Each row is a point on a landscape with many valleys, with its height.
From any point a ball rolls to the lowest of the 2 points nearest to it. It stops when none of these is lower. Distance is the straight distance between rows; heights are no part of it.
q_649 h=292: 134; 152; 128; 118; 150; 110; 156; 125; 56; 160; 123; 83; 127; 107; 147; 64; 113; 121; 129; 151; 103
q_557 h=408: 162; 113; 118; 134; 113; 151; 101; 101; 169; 118; 135; 116; 138; 193; 55; 177; 144; 120; 134; 136; 143
q_763 h=568: 137; 94; 139; 127; 141; 107; 94; 154; 133; 128; 68; 98; 116; 111; 118; 76; 130; 136; 112; 132; 177
q_151 h=514: 148; 139; 112; 141; 108; 135; 118; 101; 125; 134; 115; 159; 149; 140; 142; 148; 137; 120; 173; 146; 127
q_301 h=699: 146; 97; 115; 94; 130; 143; 116; 170; 194; 104; 147; 121; 141; 132; 123; 78; 127; 95; 88; 122; 117
q_212 h=305: 95; 172; 170; 103; 130; 89; 168; 113; 82; 136; 137; 123; 102; 111; 165; 94; 100; 135; 99; 143; 140
q_158 h=308: 147; 107; 149; 132; 152; 105; 127; 100; 107; 151; 95; 106; 119; 90; 127; 72; 125; 145; 81; 152; 129
q_66 h=564: 93; 149; 119; 127; 84; 152; 92; 133; 120; 140; 135; 143; 154; 153; 111; 196; 104; 111; 165; 129; 149
q_755 h=622: 115; 96; 128; 102; 131; 107; 123; 160; 165; 118; 101; 111; 98; 121; 121; 57; 120; 135; 109; 127; 181
q_932 h=222: 143; 123; 146; 129; 160; 109; 134; 109; 72; 163; 95; 88; 128; 92; 131; 57; 127; 120; 113; 160; 124
q_384 h=449: 107; 160; 124; 138; 136; 111; 126; 147; 90; 138; 101; 73; 96; 114; 150; 90; 97; 142; 107; 118; 161
q_367 h=467: 128; 142; 111; 144; 107; 160; 110; 143; 146; 128; 138; 117; 132; 198; 66; 185; 130; 120; 155; 125; 161
q_298 h=741: 164; 70; 135; 134; 137; 156; 115; 162; 193; 131; 159; 141; 144; 165; 79; 136; 130; 113; 96; 119; 114
q_503 h=452: 108; 136; 106; 124; 161; 145; 169; 145; 77; 149; 154; 96; 103; 99; 152; 130; 108; 138; 110; 94; 106
q_895 h=824: 155; 143; 141; 91; 90; 118; 147; 158; 140; 119; 113; 159; 152; 117; 149; 76; 161; 120; 158; 139; 147
q_543 h=65: 158; 109; 133; 106; 118; 109; 105; 129; 178; 111; 108; 140; 150; 129; 136; 68; 120; 136; 88; 154; 102
q_640 h=466: 83; 126; 126; 147; 143; 105; 132; 148; 91; 125; 133; 144; 125; 107; 154; 161; 143; 134; 171; 82; 92
q_399 h=790: 142; 122; 114; 116; 58; 149; 127; 131; 166; 158; 153; 146; 171; 150; 118; 134; 128; 111; 160; 123; 157
q_405 h=171: 93; 142; 152; 142; 115; 123; 166; 113; 112; 166; 154; 148; 105; 111; 155; 166; 80; 117; 123; 140; 150
q_458 h=708: 120; 124; 103; 168; 151; 146; 155; 114; 114; 158; 128; 128; 106; 117; 140; 150; 133; 134; 133; 130; 135
q_46 h=806: 172; 123; 114; 101; 132; 139; 105; 112; 126; 98; 102; 147; 150; 127; 117; 141; 190; 110; 172; 125; 139
q_426 h=234: 158; 117; 136; 131; 160; 129; 88; 88; 138; 92; 130; 115; 122; 141; 76; 190; 162; 160; 90; 141; 129
q_566 h=529: 98; 144; 168; 127; 131; 124; 134; 132; 90; 104; 109; 99; 135; 94; 169; 147; 107; 107; 101; 80; 61
q_396 h=418: 103; 154; 149; 110; 135; 100; 138; 160; 47; 141; 140; 84; 150; 106; 147; 80; 113; 135; 153; 106; 60
q_805 h=757: 112; 125; 103; 147; 155; 165; 144; 163; 139; 108; 116; 130; 112; 133; 118; 157; 165; 134; 135; 125; 171
q_734 h=384: 105; 164; 121; 129; 146; 129; 155; 139; 75; 139; 135; 95; 91; 99; 157; 112; 98; 139; 93; 109; 132
q_222 h=483: 134; 151; 113; 155; 134; 118; 134; 94; 95; 149; 123; 142; 142; 127; 160; 142; 130; 120; 171; 138; 92
q_295 h=206: 174; 107; 149; 121; 118; 107; 93; 100; 147; 125; 107; 158; 159; 115; 123; 94; 132; 153; 96; 159; 90
q_582 h=337: 129; 89; 122; 124; 104; 144; 153; 129; 150; 166; 125; 166; 129; 122; 126; 136; 134; 114; 154; 152; 179
q_383 h=336: 150; 175; 90; 151; 136; 136; 108; 84; 106; 106; 114; 98; 115; 145; 123; 124; 132; 137; 119; 120; 100
q_651 h=771: 136; 130; 138; 107; 60; 129; 149; 154; 186; 148; 168; 161; 155; 151; 140; 124; 101; 111; 143; 130; 142
q_668 h=288: 91; 142; 183; 122; 129; 123; 171; 102; 95; 143; 149; 132; 107; 100; 169; 165; 80; 100; 97; 128; 123
q_680 h=349: 118; 165; 132; 131; 139; 102; 123; 141; 49; 141; 119; 70; 141; 118; 151; 72; 110; 122; 149; 127; 91
q_299 h=425: 137; 90; 141; 130; 150; 117; 135; 105; 159; 143; 126; 130; 100; 101; 117; 81; 115; 145; 61; 148; 125
q_366 h=281: 147; 112; 123; 126; 169; 128; 113; 81; 145; 91; 129; 97; 124; 165; 76; 211; 161; 113; 130; 148; 136
q_841 h=197: 156; 136; 116; 138; 110; 137; 119; 127; 184; 112; 121; 143; 129; 144; 127; 94; 119; 143; 105; 137; 113
q_704 h=671: 112; 121; 97; 164; 140; 151; 153; 99; 98; 182; 154; 109; 121; 130; 147; 168; 107; 125; 137; 122; 114
q_51 h=346: 121; 143; 130; 119; 117; 128; 153; 155; 126; 120; 118; 170; 114; 102; 155; 124; 132; 130; 149; 138; 169
q_713 h=255: 106; 157; 148; 115; 121; 89; 166; 109; 133; 127; 141; 136; 96; 126; 153; 77; 100; 150; 98; 152; 146
q_344 h=496: 122; 145; 124; 119; 136; 107; 146; 132; 63; 134; 154; 104; 144; 112; 136; 103; 133; 150; 174; 80; 42
q_91 h=522: 88; 116; 92; 151; 158; 122; 123; 121; 111; 116; 135; 123; 120; 141; 134; 182; 158; 129; 176; 94; 110
q_796 h=746: 110; 131; 173; 99; 74; 123; 153; 152; 180; 130; 174; 170; 129; 141; 134; 144; 80; 112; 119; 134; 153
q_415 h=829: 114; 184; 102; 127; 132; 117; 91; 135; 99; 74; 99; 121; 125; 127; 146; 134; 140; 127; 167; 108; 115
q_468 h=692: 106; 143; 136; 89; 105; 121; 140; 178; 185; 95; 158; 145; 109; 134; 133; 81; 104; 130; 102; 124; 154
q_424 h=350: 165; 109; 141; 116; 143; 111; 70; 106; 137; 99; 145; 145; 135; 123; 86; 161; 157; 186; 94; 135; 127
q_665 h=816: 176; 133; 123; 99; 84; 142; 130; 129; 144; 117; 115; 153; 166; 121; 132; 110; 178; 114; 166; 115; 147
q_450 h=506: 164; 79; 150; 108; 125; 150; 97; 126; 161; 116; 144; 143; 160; 129; 84; 171; 175; 143; 111; 125; 152
q_654 h=613: 104; 108; 93; 148; 138; 127; 147; 95; 84; 173; 162; 105; 137; 138; 144; 169; 118; 136; 160; 88; 82
q_425 h=450: 119; 162; 145; 139; 126; 106; 156; 118; 91; 150; 132; 158; 135; 111; 178; 133; 117; 126; 153; 155; 114
q_85 h=447: 145; 70; 132; 124; 124; 162; 119; 123; 153; 152; 122; 137; 157; 137; 90; 168; 171; 120; 134; 137; 173
q_786 h=833: 114; 148; 117; 144; 157; 108; 96; 138; 68; 122; 91; 87; 132; 112; 131; 82; 146; 116; 168; 123; 108
q_848 h=894: 145; 118; 122; 175; 125; 145; 150; 104; 170; 161; 146; 133; 106; 147; 110; 118; 102; 139; 93; 141; 121
q_716 h=735: 133; 119; 114; 154; 148; 152; 138; 129; 139; 128; 108; 135; 108; 120; 123; 129; 149; 139; 119; 139; 155
q_642 h=405: 124; 186; 101; 140; 137; 131; 110; 104; 82; 100; 136; 95; 115; 133; 145; 140; 112; 141; 127; 93; 82
q_5 h=742: 164; 99; 123; 124; 111; 162; 121; 160; 196; 111; 152; 131; 142; 153; 96; 114; 150; 113; 107; 105; 123
q_55 h=276: 153; 169; 103; 153; 117; 141; 113; 97; 143; 101; 108; 131; 123; 147; 123; 110; 126; 151; 119; 135; 114
q_832 h=410: 93; 151; 149; 140; 137; 102; 150; 144; 77; 132; 125; 148; 130; 91; 173; 144; 122; 119; 152; 117; 96
q_760 h=513: 130; 127; 128; 154; 138; 107; 96; 143; 112; 135; 69; 70; 108; 125; 134; 77; 114; 136; 124; 124; 171
q_136 h=553: 120; 117; 107; 137; 145; 117; 157; 111; 73; 159; 153; 117; 142; 121; 147; 134; 136; 142; 173; 84; 60
q_27 h=199: 110; 117; 94; 125; 181; 111; 128; 101; 141; 79; 122; 87; 112; 163; 101; 199; 172; 113; 160; 123; 122
q_620 h=718: 100; 148; 177; 94; 93; 114; 151; 153; 179; 93; 169; 167; 114; 141; 144; 113; 90; 125; 100; 134; 141
q_747 h=611: 97; 147; 125; 152; 114; 141; 117; 135; 116; 129; 136; 144; 130; 128; 144; 191; 112; 120; 157; 116; 132
q_801 h=265: 91; 112; 121; 142; 115; 133; 156; 119; 122; 185; 139; 158; 114; 120; 136; 158; 102; 116; 148; 154; 172
q_872 h=404: 97; 147; 177; 121; 136; 133; 163; 122; 97; 120; 122; 112; 114; 89; 174; 151; 90; 100; 86; 108; 96
q_131 h=812: 128; 154; 100; 132; 147; 121; 100; 125; 98; 97; 80; 123; 128; 125; 127; 109; 159; 130; 158; 129; 124
q_58 h=523: 129; 144; 96; 128; 89; 144; 95; 101; 134; 135; 133; 139; 149; 167; 114; 177; 123; 111; 179; 141; 141
q_160 h=311: 179; 104; 148; 114; 128; 112; 71; 103; 140; 113; 135; 170; 152; 110; 104; 137; 147; 173; 100; 144; 102
q_101 h=663: 123; 102; 116; 98; 128; 125; 135; 165; 194; 108; 137; 136; 113; 131; 124; 64; 122; 122; 98; 127; 145
q_604 h=344: 170; 132; 108; 140; 119; 151; 100; 86; 160; 100; 123; 135; 127; 161; 96; 148; 145; 134; 134; 135; 128
q_822 h=491: 103; 169; 137; 137; 135; 125; 118; 131; 78; 104; 130; 105; 129; 109; 160; 152; 108; 132; 119; 80; 68
q_44 h=670: 156; 53; 151; 122; 145; 143; 111; 156; 183; 135; 173; 156; 137; 125; 91; 146; 123; 125; 76; 132; 115
q_611 h=805: 145; 74; 136; 157; 130; 154; 120; 142; 184; 166; 135; 132; 137; 183; 58; 147; 114; 127; 104; 141; 134
q_761 h=400: 137; 57; 133; 110; 105; 145; 150; 133; 187; 175; 149; 159; 143; 129; 108; 128; 133; 102; 129; 143; 165
q_197 h=306: 114; 160; 142; 128; 115; 117; 151; 140; 139; 117; 131; 155; 104; 114; 152; 112; 106; 141; 114; 146; 148
q_337 h=554: 138; 66; 138; 118; 156; 127; 123; 139; 188; 127; 148; 148; 114; 117; 107; 101; 107; 124; 63; 146; 110
q_296 h=850: 112; 191; 130; 127; 111; 126; 89; 159; 117; 79; 97; 126; 128; 120; 144; 128; 116; 143; 126; 118; 139
q_257 h=776: 135; 128; 105; 123; 146; 166; 123; 152; 140; 81; 106; 117; 127; 139; 108; 148; 194; 133; 145; 117; 170
q_350 h=832: 134; 144; 148; 73; 88; 88; 140; 173; 149; 108; 109; 133; 141; 131; 153; 47; 142; 124; 141; 142; 157
q_441 h=858: 130; 103; 115; 184; 126; 156; 133; 110; 148; 179; 132; 124; 123; 169; 83; 156; 114; 132; 114; 148; 142
q_242 h=391: 119; 77; 112; 130; 126; 156; 128; 127; 131; 168; 109; 146; 149; 133; 114; 167; 154; 112; 163; 150; 174
q_521 h=793: 139; 126; 99; 126; 157; 142; 110; 111; 125; 86; 96; 128; 126; 136; 116; 152; 181; 125; 160; 125; 137
q_840 h=352: 88; 161; 171; 108; 144; 88; 169; 136; 61; 136; 135; 124; 115; 91; 169; 109; 109; 116; 125; 136; 109

Where does a ball stop that starts at each point below?
q_521 => q_932
q_441 => q_932
q_66 => q_832
q_755 => q_734
q_704 => q_932
q_651 => q_101
q_367 => q_543
q_822 => q_543
